Points, in no order, along strands that fork and pass close to each other.
In the rows, zero is written as 128.
Points whose rows are less than 166 apart are linked; no others are. Some points are linked to none.
Z313: [141  99 138 138 153  90 104 132 181 105 178  93 112 192 130 128 125 139
 176  78 138 141  99 164 135  92 115 122  64 127 118 153 128 157 119 154
 128  64 119 115 121 190]
Z968: [156 135 165 125 115 129 190 117 101 168 124 179 108  97 176 136 129 105
 128 115 131 110 216  89 127 137 113 169 198 134 145 112 133 120 138 105
  92 155 120 117 134  61]
Z443: [167 143 148 102 168 145 143 173 130 132 102 108 149 134 119  94 118  89
 171 137  61  80 115 145 123  83 109 128 121 131 166  78 125  87 132 135
 106 132 145 123  87 136]
Z874: [109 161 154 121 107 122 142 119 182 127 114 152  91 141 190 160 132 124
 159 143 124 103 162 185 144 106 101 135 170 154 132 132 136 151 165 132
 117  59  87 134 114 159]
Z488: [149 136 158 101 131 136  97 135 129 150 106  59 143 118 100 123 143 127
 165 112 116 134  56  97  81 137 143 112  52 159  66 148 133 136 127 133
 170 132 110 154 116 127]
Z123: [134 107 151 195  98 120 129 166  89  82 163 140 154 142 122  96  99 143
 128  83 161 142 172  93 186 111 136 108 166 102 132 131 159 106 120 128
 148 131 128 124 105 140]
Z145: [142 120 150  82 116 161 135 187 150 112 141 174 140 140 165 163  95 120
 147 153 110  79 140 174 151  97 128 166 113 121 137  95  97 114 164 178
 105 111 125 143 155 148]
Z564: [124 148 131 147  70 185 100 112 120 131 149 171 130 160 144 181 119 138
 116 167 157 116 164 144 178 157 107 110 109 122  87 186 115 143 110 145
 149 104 110 186 149 179]
Z186: [156  51 147  71 134  66 132 126 112 136  77  89 131 121 133 109 162  97
 120 111 102 152  69 104  31 169 169 119 117 166 130  90 102  74 137 104
 114 100 166 148 127 105]
Z795: [105 124  70 152  69 129 130 155 162  67 176 148 100 124  92 175 171 115
  81 166 176 122 128 156 121 209 188 152 150 138 103 181 160 143 108 124
 119 148 155 128 106 108]
Z809: [ 94 140 122 172  43 168 143 139  97 122 158 173 127  83  97 165 147 147
  93 174 169 124 151  80 128 185 149 118 133 106 102 146 151 157 107 119
 142 185 142 151 144 111]
Z945: [130  95 126 117 168  92 168 121  69 133  63 108  75 170 150  92 193  77
  89 126  97 136  87 114  86 184 132 116 162 150 168 107 124  77 104  79
 102 134 137 112  97 107]
Z828: [138  93 149 113 166  92 149 184 111  85 148 122 130 163 111  91 134  95
 134 121  89 115 120 119 120 123 131 132 114 123 167 117 134  79 126 112
  92 112 155 111 111 140]
Z52: [112 113 109 153  80 129 126 195 140  58 186 128  96 147 113 143 121 149
  98 130 168 136 169 125 134 130 146 126 134  81 165 166 134 136 131 115
 126 107 141 100 148 158]
Z463: [145 174 102 121 170 168 134 143  78  94  82 130 137  88  71  78 157  94
  96 166  56  77 142 137 149 124  96 131 148 143  91 122 179  84 111 121
 108 169 149 103 110  80]
Z258: [144 123 146 125 134 176 117  98 165 136 124 125 141 148 133 155 102  90
 213 145  95 109 141 157 150  51  64 111  88 138 143 171 109 118 132 122
 118  40 146 162 157 227]
Z367: [137  76 124 152 195  61 129 112 122 136 122 112 163  92  81  60 107 124
 144 119  99 117  76  93 172  74 131 132 108 157 126 106 132 133 133 140
 126 106 162 112  94 112]
Z272: [121 176 154  86 175 128 134  87 142 181 121 145 119 114 148 131 135 132
 122 140 110 116 113 153 130 126 105 151 127 140 131 102  90 165 163 118
 126 136 109 119 125 106]
Z473: [101 135 130 171 133 113 136  64 141 155 132 165 161  75 121 157  80 144
 130 136 138 132 140 106 183  74 114 128 135 148 107 155 109 168 141 130
 138 113 126 157 155 160]
Z534: [111 155  66 163 192 122 127  79 100 146 122 125 116 118 109  75 127 134
  84 165 149 129 118 124 225 133 117 117 150 126 132 117 168 120 102 118
 139 160 125  90  62  78]
Z921: [113 141 107 127 130 174 114 137  87 141  91 184 107 149 125 126 198  92
  90 171  95  86 141 156  87 176 137 164 187 183 118 117 136 131 101 151
 114 132 142 104 137  98]
Z285: [132 125 114  77 137 123 150  80 134 120 136 139 118 131 100 131 189 112
  89 131 128 137 119 128 126 207 160 132 130 161  84 124 148  95 112 107
 107 173 122 130  98  67]
Z630: [112 109 117 118  67 148 122 176  99 112 141 106 140 107 146 128  85 148
 108 123 152 163 114  97 113 157 145 132 150 104 166  56 111 110 151 138
 154 161 141 100 157  98]
Z716: [115 156 115 130 112 135 110  83 123 177 152 135 147 144 157 124 127 164
 126 105 183 198 104 134 142 167 149 108 148 119  99 111 154 160 106 137
 172 157  81 134  93 106]
Z490: [148 125 165 112 128 132 106 141 117 155 115  49 192 109 143 112 106 135
 175  57 110 166  66 137  75 105 160 119  72 117  71  89 116 136 159 142
 173 163 113 151 125 118]
Z907: [167 170 132 116 202 125 164 105 109 183  88 113 115  78 129  76 134  96
 145 125  91  81 180 115 164  66  87 149 168 138 159 112 133 104 147  91
  91 152 113 107 103  71]
Z173: [130 114 143  85 163 109 135  78 126 206  89 146 126 117 171 126 159 127
 100 141 138 150  84 135  99 165 140 139 151 162 131  73 115 127 136 147
 118 137 115 132  97  67]
Z603: [165 191 136 139 190 132 143 118 105 158  77 113 147  66 110  78 102 108
 164 128 105  87 166  83 157  68  74 101 141 109 167 126 143 117 137 100
 115 148 114 127 133 133]
Z387: [ 94 165 134 141 194 119 152 102 181 121 129 115  65 142 140  76 173  90
 113 154  95  85 123 209 166  88 121 149 149 138 165 125 169 100 140  84
 110  91 120  77  99 122]
Z262: [143 163 140 139 208 137 108  98 144 178 102 111 122 154 117 100 133 110
 156 148  95  82  87 142 142  64  76 108 102 121 171 136 103 167 137 121
 119  79 138 116 126 174]
Z325: [137 131 162  72  98 161 145 147 168 147 111 148 150 108 176 161  80 153
 153 124 122 126 128 174 134 103 151 163 124 120 129  66 110 124 185 186
 143 129 112 144 141 119]
Z296: [106 100 109 143  73 160  92 145 119 116 126  87 131 135 147 192  77 157
 141 128 122 149 143 103  77  94 125 117  87 105  94 175  76 171 115 190
 183  90 119 190 170 183]
Z768: [ 99 123  65 184 148  62 129 127 120 105 131  97 108 126  94  89 132 124
  86 143 156 154 116  89 145 146 154 128 183 150 153 161 173 112  83  69
 133 137 151  90  96  90]
Z77: [138 167 130 159 184 162  93 113 145 140 118 108 118 163  84  68 118 113
 159 157 111 101  89 161 190  61  90 108  88 100 142 132 151 135 129 136
 152  79 150 104 100 176]
Z3: [110 116 105 127  80 134 150 105  65 164 140 183 151  73  98 133 145 147
  97 183 165 131 133  62  93 192 145  90 149 135 114 112 150 130 101 135
 138 200 132 151 134  67]
Z833: [143 179 154  77 172 156 135 115 149 160  93 122 117 124 128 114 151 100
 147 140  68  82  98 185 136 111 113 144  97 154 140  79 118 110 161 133
 121 139 111 124  85 119]
Z715: [ 82  71 110 118 179  77 152 127 180 103 140 162  69 166 151 159 162 139
  95 137 138 129 106 191 131 155 150 170 137 158 136 112 132 131 113 138
  88  80 119 107 104 124]
Z906: [129 162 146 137 130 148 126 134 152  94 165 152 113 153  96 120 165 100
 122 147 112  85 176 160 135 106 100 113 110 112 112 212 141 130 128  93
  88 101 147 130 165 178]
Z51: [151 152 117 123 209 139 119  95  80 174  80 122 132 139 107  77 130 131
 106 153 112 125  80 107 171 141  94 102 124 135 121  98 149 119 111 157
 146 146 114 115  55 108]
Z499: [100 107  99 179 114  82 142 137 126 138 151 143 116 124 137 101 114 125
  95 157 164 139 139  95 155 143 157 139 194 140 148 124 155 132 106 110
 127 113 136 104 106  79]
Z766: [119  63 113 136 156  74 113 117 111 142 143 161 166 139 103 115  89 161
 116 146 120 118  88 104 165 108 126 130 129 153 132 121 103 160 115 173
 124 107 161 108 120 127]
Z169: [127 136 131  86 138  89 153 144 154 141 155  78 124 132 190 137 117 129
 121  97 133 176 115 168 109 140 149 149 115 112 159  78 116 119 177 100
 125 126  99 100 139 112]
Z417: [158 112 136 123 148 154 128  94 125 123 102 179 151 133 134 160 129  94
 178 143  68  91 184 123 128  68  67 132 136 159 155 175  95 131 129 117
  81  79 147 157 171 203]
Z758: [119 155 134 136 134 122 130 127 138 100  79 104  99 127 109  99 177  88
 127 143  93 120 100 127 114 140 151 127 156 181  90 133 171  88 131 100
 147 108 117 129  90 111]
Z604: [127 104 173 158  81 116 128 128 144  87 177 105 149 141 133 147 110 149
 165  34 141 164 168 146 128  86 133 118  90  86 104 166 131 130 135 106
 146 135  99 151 148 196]
Z651: [110  73  95 108 136 104 137 163 116  70 166 178  84 156 131 189 119 128
  89 133 125 112 185 140  90 130 112 155 115 106 132 167  90 152 111 146
  69  93 127 148 183 154]
Z978: [137  96 129 164 123  73 148 112 103 117 169 165 179 121  92 121 107 164
 123  87 167 148 165  77 187 153 123 111 145 109 127 161 152 125  98 127
 111 177 125 129  95 115]
Z206: [122 134 146 101 113 141 108 146 132 120 106 105 105 115  94 129 180 117
 135 157 109 117  82 105  81 159 176 126 102 186  62 160 145 117 116 122
 149 124 123 163 116 112]
Z832: [118 131 109 134 122 123 149 127 134 126 184 143 145 116 147 168  88 160
 102 149 144 123 172 119 148 124  99 133 115  76 165 125  71 159 145 117
  93 155 136  99 202 134]
Z82: [166 177 137 129  93 178 161 128 140 154  83 184 103  89 162 133 131 104
 148 141 123  94 181 105 104 156 110 163 201 135 163  84 145 134 140 127
 100 145 134 109 127  50]
Z502: [140  74 165  94 141  81 150 124 168 121 150 150 166 111 106 140 118 142
 153 106  91 104 114 132 120  94 164 151  73 157  72 125 109 129 148 161
 113 116 144 156 138 135]
Z213: [134 153 117 123 183  94 107  77 128 147 112  70 159  97  84  92 129 134
 138  87 138 143  66 101 133 141 144 100  84 143  84 128 143 146 118 113
 157 146 109 121  95 107]
Z365: [147  87 103  82 165  80 125 124 145 101 166  82 168 141  96 122 106 141
 112  82 124 148  78 148 167 148 158 139  85 115 142  93 112  90 136 132
 114 181 145  94 122 100]
Z563: [156 104 152 152 158  74 137 116 140 112 178 118 143 188 114  95 109 129
 172  67 140 142 130 113 168  78 101 114 100 114 143 175 146 135 103 120
 116  79 138 109 120 186]
Z825: [151  85 131  63 130 134 121 153 102 140  56 128 127 117 136 127 175  94
 117 133  78 108  82 127  22 146 159 142 150 170 142  62 111  70 147 143
 108 126 160 135 140  96]
Z156: [138 162 117 128 118 178 103  84 136 153 134 144 135 166 185 163  92 137
 129 146 151 153 160 159 173 123  73 102 129 106 139 163  92 159 138 138
 137  82 104 143 155 187]
Z395: [121 190 121 133 105 150 147  95 132 177 112 117 112 107 164 106 136 124
 124 146 169 163 135 103 144 179 131 122 171 137 128  96 171 136 133 103
 159 141  88 121  76  72]
Z44: [156 142 156 139 172 117 130 147 118 151 123  39 148 123 137  68 117 102
 178  61 114 134 100 105  95  87 127  87 110 102 157 107 135 125 143  89
 147 117 112 109  95 141]
Z721: [152 135 161 149 127 138 101 157  96 123 134 120 174 138  94 112 103 120
 174 110 106 109 124  83 139  90  98  93  85 107 121 138 126 121 121 135
 137 136 134 147 146 177]
Z157: [113 140  70 151 155  98 150  92 100  97 143 150  87 150  92  97 199  69
  60 133 112 129 156 156 123 183 142 163 187 150 127 159 174 105  63  79
  93 166 154  83 115  72]
Z282: [146 151 124 145 175 163  78 144  98 151  74 115 145 151  95  70 106 123
 158 159 100 103  65 102 166  94  95 116 107 128 120  93 145 124 114 181
 171 123 148 121  80 154]
Z158: [106 122  82 112 148 107 117  86 144 145 158 170 129 142  96 145 184 146
 101 174 142 123 101 140 119 187 158 139 127 169  96 156 127 151  79 140
 102 146 131 132 113  93]
Z216: [134 121 108  94 189 135 141  98  67 127  74 130 150  68  75  83 167 102
 105 143  66  82 117 106 110 122 133 122 140 173  72  91 161 104 118 140
 110 165 148 126 124  59]
Z495: [ 97 111 102 160  77 140  86 118 121 123 171 106 154 129 158 147 114 188
 134  67 192 213 119 137  97 137 160 115 143 102  72 123 117 180 103 152
 175 168 105 143 126 114]
Z357: [ 89 101 108 131 192  75 143  68 180 127 116 115  89 173 135 123 188 117
 102 119 120 138  61 180 133 168 148 146 123 187 134 132 132 116 100 115
 107 107 120 110  83 119]
Z398: [113 153 148 103 125 107 178 153 179 128 165  86 127  97 168 109 117 110
 159  99 124 131 157 155 132  92 149 154 139 110 178  76 127 104 180  82
 110 128 115 109 133 108]
Z460: [141 108 153 141 145  86 112  68 136 160 138 137 179 105  92 106 101 163
 157  85 145 159  91  98 162 108 151 116  80 154  50 138 141 171 120 165
 177 132 120 148  97 119]
Z453: [124  95 131 103  71 120 112 172 131  99 158 101 123 108  84 167 136 158
 122 114 142 132 101 105  65 159 173 137  69 122 113 164  98 124 129 123
 135 173 132 140 156 130]
Z898: [128 108 142  58 119 143 159 122 156 120  86 139 109 130 158 124 184  86
 118 133 101 106 108 179  87 158 164 173 152 182 112  56 142  58 153 141
 113 130 126 137 127  80]
Z765: [158 139 171 117 119 122 130 122 132 164 104  99 185 106 160 154  79 138
 179  74 103 162 114 133  94  81 126 115  84 110 108 122  96 159 170 144
 154 142 105 155 156 163]
Z314: [138  80 109 129 135 141  89 162 155  93 182  66  99 203 140 153 120 133
 174  84 147 141 117 154  99  91  91 125  40  85 116 187 115 158  93 163
 142  61 108 149 158 195]
Z472: [142 138 139 125 173 115 123  90 135 141 179 131 136 143 122  87  88 147
 121 100 128 131 125 158 221  88 114 135 107  90 147 106 132 136 147 133
 135 142 118 107 105 124]
Z742: [112 126 146 124 113 105 157  93 176 110 178 104 130 127 158 188  92 142
 151  82 126 157 175 167 124  74  99 111  76  84 127 185 114 152 155 114
 110  90  90 143 191 208]
Z973: [125 106 137  94 130  95 161 112 102 102 149 155 138  98 107 124 168 117
  91 119 112 124 138 101 105 167 151 140 145 142 118 125 130 104 126  98
  94 167 149 112 147  74]
Z377: [128  88 101 106 110 112 127 173  65 113 149 154  81 166 118 141 161 130
  79 174 155 143 111 117  84 198 127 131 128 121 150 145 117 132  96 121
 119 138 135 121 112 131]
Z574: [113  97  85 105  63 114 121 155 165  63 142 108  94 135  76 172 160 128
 105 135 160 148  92 138  95 196 197 158 124 156 117 172 137 105 104 119
 130 157 139 135 136 115]
Z32: [124 127 139 146  90 145 116 157 173  69 181 137 110 165 106 150 130 125
 131 128 156 104 189 162 161 102 130 111  93  72 138 204 144 115 134 111
 103  86 144 133 166 198]
Z719: [142 133 119 172 128 133 123 179  47  82 113 133 137 133  94  80 105 124
 104 149 142 116 148  90 177 134 117  98 167 109 144 125 189  91 108 136
 155 151 145 106  83 120]
Z362: [125 119 131 116 108 153  91 209 132 101 140  74 109 162 145 129 125 131
 148 113 125 141  85 147  83 125 143 125  94 117 152 103 114 116 146 141
 162 111 114 121 125 163]
Z435: [162 133 112  93 130 165 136 132 117 141  14 125 122  95 116  92 172  96
 142 139  64 100 131 117  45 126 153 142 184 173 140  62 133  65 131 126
 109 160 152 114 110  57]
Z778: [122 129 112 159  95 165  79 213  63  74 140 130 128 154  73  94 112 134
 106 179 130 118 125 126 167 157 126 109 118 104 127 158 161 106  99 139
 158 150 171 110 116 146]
Z322: [170 156 146 114  98 189  77 144 119 166  50 143 148 145 137 156 101 152
 190 154 121 120 101 108 104 117 114 118 120 153 121 138 108 130 113 184
 161 127 118 169 126 158]
Z455: [137  67 167  98 112 105 143 115 138 127 154 167 164 120 122 189 105 152
 125 115 115 118 137 117 113 120 130 148  67 135  71 165  86 133 121 171
 105 140 132 179 182 148]
Z117: [134  73 116 121 142  66 115 106 184  97 153  73 145 161 105 130 135 160
 173  44 171 198  87 152 129 156 164 146 121 141 101 141 140 134 114 141
 145 138 122 115  78 130]
Z193: [125  60 102 113 132  40 135 116 158 132 152 124 134 151 132 153 135 166
 131  86 166 189 103 112  87 164 174 132 117 151 104 147 122 150 103 143
 132 119 112 145  91 119]
Z656: [121 120 114 130  52 174 123 128 120 126 112 184 111 132 166 219 104 131
 118 174 147 124 180 116 116 149 116 120 142 124 111 169  88 161 116 169
 130  89 122 195 146 171]
Z388: [106 185 123 156 116 141 143 105 157 165 162 112 117  97 173 140  86 153
 127 119 162 154 164 120 145 116 107 130 144  80 164 124 122 168 163  98
 137 128 112  97 165 114]
Z981: [ 99 121 124  95  93 175 151 135 149 119 157 193  78 118 147 188 175 104
  95 152 133  91 174 173  94 186 155 175 142 150  89 113 133 150 134 161
  97 122 115 138 188  87]
Z451: [155 152 138 179 127 178 120  95 129 149  96 117 185  96 133 129  71 120
 191  99 124 125 171 105 158  31  83  92 131  96 181 141 124 117 145  87
 127 112 137 152 184 210]
Z381: [130 142 172 163  61 213  99 154  94 114 109 128 163 113 121 136 107 158
 163  87 152 131 155 109 141 113 130 124 124  94  86 111 142 107 140 146
 188 181 107 169 142 156]
Z26: [106 154  80 174 159  86 135 126 125  80 127 118 116 108  60  83 162  96
  76 151 107 111 139 120 137 136 132 135 175 136 132 184 193 111  87  73
 103 140 168  88 121 100]
Z774: [136 176 132 143 159 161 103 109 135 121 131 144 128 183 100  88 139 121
 101 169 130 103 144 157 176 107  77  93 112  84 147 189 150 111 116 107
 111  76 149  99 131 177]
Z510: [160 129 163 103 129  92 189 121  95 133 125 132 135  90 141 107 147 111
 124 101 118 126 176  75 133 143 136 132 161 124 130 106 141  83 149  87
 103 159 115 121 109  63]
Z673: [138 111 142 118 125  71 191 120 150 124 135  82 131  87 158  94 123  95
 134  94 122 142 162 122 153 121 161 161 159 129 141  87 138  58 162  65
 112 145 126 117 100  54]
Z43: [149 123 138 110 142 161 117 109 137 129 112 200 136 146 144 151 111 117
 133 169  89  76 178 170 164 101  84 151 149 129 144 130  84 138 146 159
  85  99 137 141 172 165]
Z266: [122 206 117 150 144 180 116 116 132 148 134 162 114 153 135 101 128 122
  94 195 153 101 152 152 193 129  83 113 166  83 171 137 133 135 126 113
 117 112 146  87 123 130]
Z820: [155 116 159 115  99 148 122 127  86 168 112 139 192 120 168 171  58 170
 139 104 128 165 126 111 112 106 106 118 104 102 117 121  85 149 144 174
 155 167 125 153 177 156]
Z775: [106  73  96 132 166  77 124 131 166 117 160 158 118 159 132 145  92 162
  98 143 139 131  98 165 168 107 146 159 124 137 149 107  99 149 133 179
 113  81 143 103 108 136]
Z2: [142 162 149 136  89 163 126 161  88 112 101 197 101 136 118 130 158 100
 115 173 103  86 174 124 114 148 111 132 172 145 118 150 138 135 116 126
 112 123 147 140 133 131]
Z713: [101 110  98 133 142 159  85 198 149  96 130  95  89 165 127 134 136 141
 111 184 109 103  92 147  97 117 118 137  95 134 139 146 105 141 113 151
 133  77 142 124 159 162]
Z863: [107 162 147 139 150 143 139 147 191 117 111 125  84 136 140 105 159  98
 162 150  85  67 139 208 129  64 120 142 159 165 156 122 151 128 152 120
  96  61 130 111 110 159]
Z212: [145  83 160  91 168  68 155 113 157 144 127 107 162  90  98  87 132  98
 160 101  73 109  88 117 111  86 160 141  76 167 102  94 118 120 155 122
 117 113 153 132 100 110]
Z64: [116 130 122 146  76 156 102 184 124 108 142  63 123 119 142 126 107 149
 149  92 139 162 127 111  81 104 151 126 153 100 157  91 115 140 162 121
 170 131 119 108 148 141]
Z885: [144 139 142 109 112 141 137 128  74 168  71 168 167  72 132 132 121 159
 133 147 135 128 140  60  96 146 119 102 159 138 133  79 138 131 135 149
 136 185 139 137 137  71]
Z385: [100 201 121 190  88 189 129 130 122 112 126 161 125  83  93 126 126 119
 100 168 160 107 185  89 162 157 106 109 140  89 116 161 157 143 129  95
 140 165 146 130 147 123]
Z600: [132 169 100 102 177 123 138  93 107 130  86  77 155  55  71  90 155 114
 114 129 109 122  93  86 125 151 137  98 100 147  80 103 150 103 129 104
 146 176 120 123 124  83]
Z827: [114  95 120  59  77 158 135 147 156 126 148 163  80 113 175 194 145 137
  94 156 165 138 109 164  71 194 172 149 126 151  97  99 132 124 142 165
 136 122 113 162 148  78]
Z439: [101 167 109 148 118 177  84 178 124  96 119 133 123 139  86 120 130 124
  88 202 117  99 105 143 160 162 129 125 123 125 111 135 149 111 115 146
 144 148 161 107 127 107]
Z185: [133 107 124  94 134  92 116  98 113 173 133 120 151 144 159 134 119 165
 108 116 151 187  76 120 115 169 157 122 114 139 116  89 117 137 122 166
 154 137 120 126 102  97]
Z37: [114  82 112 131  53 166 122 157  93 103 125 152 124 122 149 228  79 156
 106 150 132 129 178 109 108 124 104 127 105  91 128 167  64 131 115 174
 142 124 130 192 186 177]
Z432: [126 109 109 108 145  99 120 154 108 113 151 125 128 131 144 179  98 149
 118 138 113 123 143 112  86 108  90 115  81  94 158 152  59 166 126 140
  98 114 129 131 204 169]
Z316: [125 119 170  72  69 143 171 137 172 142 120 168 122  95 199 189 125 137
 135 119 150 146 147 155  90 159 156 150 143 144 106  94 131 118 176 173
 135 112 106 157 136  91]
Z960: [123 164 140 167 113 123 139 111 170 159  97 168 110  97 168 135  98 116
 151 153 134  88 176 140 181  76 116 155 209 157 156 115 131 158 155 131
 125  82 122 131 106 121]
Z596: [ 98 139 100 163 107 112 156  60 145 171 175 188 149 105 161 168 118 141
 107 160 166 141 166 123 175 139 120 129 157 125 111 149 104 194 104 133
 120 115 112 153 134 124]
Z520: [147 161 158 102 106 185  85 124 145 153 107 115 136 176 177 162  93 143
 185 129 127 132 121 165 146 104  92 128 104 126 112 149 100 144 143 170
 162  92  97 161 129 192]
Z335: [151 100 162 124  56 188  98 183  83 125 134 128 166 139 152 162  84 176
 144  95 140 138 137 114 120 109 136 126 102  88 114 106 104 127 134 179
 169 169 120 172 160 146]
Z245: [109 200 127 179 106 152 117 141 100 125 124 102 116  89  98  99 129 137
 128 141 165 140 161  68 137 146 112  81 147  98 142 150 166 143 127  76
 162 153 105 119 135 132]
Z859: [179 150 155 118  93 139 109 171  70 138  39 175 104 128 121 120 149 116
 165 158 101 112 149  77  56 132  98 112 163 159 165 132 131 132 118 124
 111 145 129 139 114 140]
Z153: [106 146 120 168  80 149 124 144 142 113 156  89 120 110 178 154  75 169
 130  94 162 175 173 136 102  84 119 118 154  71 161 114 103 165 168 128
 160 103 110 112 183 147]
Z876: [120 178 114 133 158 135 148 109 129 144  76 121  88 118 142  98 172  95
 115 149 112 127 126 115 134 145 119 129 190 162 134 104 168  96 124  96
 138 129 114 108  73  71]
Z729: [159 195 156 134 143 165 151  98 143 150 107 134 143 102 136 106 113 115
 184 120 119  90 187 131 162  47  80 102 149  99 191 141 131 110 151  85
 104 125 124 131 155 160]
Z636: [121  95  89 128 141  91 142  92 105 142  70  65 106 154 154  92 132 103
  85 114 139 157  57 112 132 169 142 112 159 131 176  74 108  74 103  96
 134 141 137 106  93  97]
Z796: [112 107  99  99 135  86 163 109 151 153 104  70  94 135 195 114 123 108
  92 110 148 174  74 133 105 176 160 153 153 126 175  57 105  94 149  90
 124 133 127 100 144  73]
Z288: [116 159 159  98 119 120 153 108 192 140 128 107 121 122 188 158 101 126
 174 101 114 137 166 194 124  74  99 111 103 119 146 143 112 158 180 112
 113  85  81 141 160 174]
Z75: [148 150 167 134  93 146 133 135  85 152  58 158 142  76 121 153 127 148
 154 142 109 112 163  57  64 124  99 100 147 137 137 133 114 143 129 122
 127 173 129 161 165 152]
Z396: [ 93 183 112 138 134 161 133 128 182 117 169 147  72 141 160 127 142 114
  83 172 154 106 165 188 159 150 118 148 145  88 170 130 134 133 149 106
  97  99 140  74 151 110]
Z663: [ 97 104 103 153  99 123  89 133 119 138 151 113 140 144 128 169 101 181
 127 115 161 178 123 102  97 121 139 101 105 120  95 159  93 189 102 171
 162 117 110 160 140 153]
Z544: [120  99 162 112  84 150 143 131 140 116 151 198 134 105 126 185 160 132
  99 136 126  79 176 129 114 142 161 157 120 158  63 153 118 140 128 160
 104 138 139 175 167 118]
Z954: [105 132 118 170 154 162  83 164 134 114 114 141 105 182 105 115 143 126
  98 210 106 100  81 154 143 132 111 141 123 145 126 142 133 125  99 160
 139  82 159 113 106 149]
Z479: [165 103 163 108 162  72 138 158 111 153  90  60 140 135 143  98 144  81
 163  88  95 144  74  99  56 142 138 104 101 139 151 102 117 112 136  86
 132  96 120 133  95 140]
Z118: [104 113  78 124 127 147 139  99  59 132 125 179  90 152 135 112 199  75
  60 150 108 121 138 155  91 205 142 169 187 159 134 103 163 118  75 127
  92 157 157  92 133  75]
Z138: [135 112 132 125 122  83 161 129 124  80 159 122 155 100  56 135 136 144
 118  97 138 123 150  82 143 160 146 131 105 105 123 155 146 101 114 100
  97 213 150 116 121 103]
Z434: [145  98 119 146 135 115  76 127 129  92 170  90 141 188  85  97 144 161
 159  57 172 179  96 126 135 152 140 118 112 111  88 150 146 142  85 143
 167 157 117 120  87 139]
Z179: [144 101 119 113 187 110 104 118 136 116 175  96 141 172  95  87 114 147
 136  76 118 140  66 176 187 104 134 147  69 105 140 105 121 115 128 157
 135 146 134  87  95 133]
Z988: [106 132 127 185 153  76 145 103 140 158 135 166 108 100 138  97 114 118
 108 151 146  95 173 121 203  78 133 162 198 163 138 147 147 142 132 102
 117  98 135 113 112  81]
Z937: [148  66 144  94 143  85 130 169  93 111 140 147 100 182 133 125 142 128
 113 127 117 138 107 104  93 155 124 128 115 143 137 124 123 110 120 137
 107 104 137 134 106 145]
Z728: [117 113 100 134 104 132 136 209 106  68 162 150  70 153 132 137 142 106
  77 162 142 122 132 139 112 171 131 139 156 107 181 125 133 106 139 103
 111 123 158 103 141 130]
Z474: [123 160 129 173 154  99 125 134 116 143 129  54 135  97 114  78 117 133
 146  82 147 146 133  72 118  97 126 101 147 111 158 136 156 137 138  72
 144 140  95 102 133 118]
Z695: [119 146 119 196 120 171 117  92 115 147  77 144 183  60 119 153  62 151
 153 138 129 119 164  78 170  72  84 114 149 116 153 134 111 138 134 116
 142 139 148 150 192 183]
Z239: [120  78 136 122 150  65 112 119 186 115 168  66 117 162 158 128 122 155
 169  45 145 181  91 201 120 109 154 142  90 131 105 119 130 152 143 148
 142  97  95 111 106 154]
Z916: [131 160 161  93 140 136 148 144 166 154 135  94 164 104 155 148  98 115
 177 104  86 113 127 161  86  70 116 124  74 103 138 122  82 142 173 114
 107 135 116 148 174 173]
Z940: [118 139 103 150 117 130 113  94 147 144 175 196 143 157 111 158 140 144
 112 176 168 131 134 133 167 171 132 113 125 136  85 183 122 181  74 153
 119 121 114 162 109 149]
Z982: [111 130 150 117  35 135 150 134 130 137 123 104 124  75 148 159 134 141
 123 105 168 193 123  84  73 171 180 117 136 136  95 107 140 133 157 108
 174 157 118 158 128  88]
Z966: [131 139  93 167 132 148  66 129 126 113 174 122 141 196  80 108 138 165
 126 113 187 155 118 149 174 140 107  96  98  84 123 177 131 157  85 148
 138 135 130 102 120 160]
Z408: [113  88 125 112 189 104 149 124 136 111  71 103  82 179 145 105 193  70
 109 117  85 117  46 167  87 166 145 139 102 163 134 102 118  67 107 114
 104 108 146 124 106 142]
Z971: [124 135  96 183 151 142  82  88 104 139 163 139 164 152 108  83  87 164
 110 126 169 142 142 131 236 105 105 104 147  90 139 131 129 164 107 146
 141 125 133 107 120 150]
Z141: [100 143 130 150  52 142 139 135 123 117 167 115 111  81 103 168 143 164
 119 121 165 167 133  87  89 174 158 114 100 105 100 155 129 156 125  89
 154 195 103 140 144 139]

Follow the links from the first point to the second, and from the first to the third. Name the last point that the two ways share.
Z296 / Z455 / Z907 | Z940
Z179 / Z262 / Z156 | Z185
Z534 / Z600 / Z971 | Z185
Z713 / Z907 / Z460 | Z940
Z362 / Z715 / Z563 | Z973
Z117 / Z82 / Z64 | Z973
Z463 / Z123 / Z874 | Z488
Z765 / Z656 / Z272 | Z716
Z604 / Z968 / Z921 | Z288
Z966 / Z921 / Z322 | Z716

A fork is a point with three links, a tip a point with one. Leave the first point through the second and follow the links. Name the first fork or tip that comes.
Z145 / Z325 | Z510
Z52 / Z728 | Z185
Z673 / Z398 | Z258
Z64 / Z362 | Z973
Z973 / Z138 | Z64
Z26 / Z157 | Z809
Z885 / Z75 | Z874
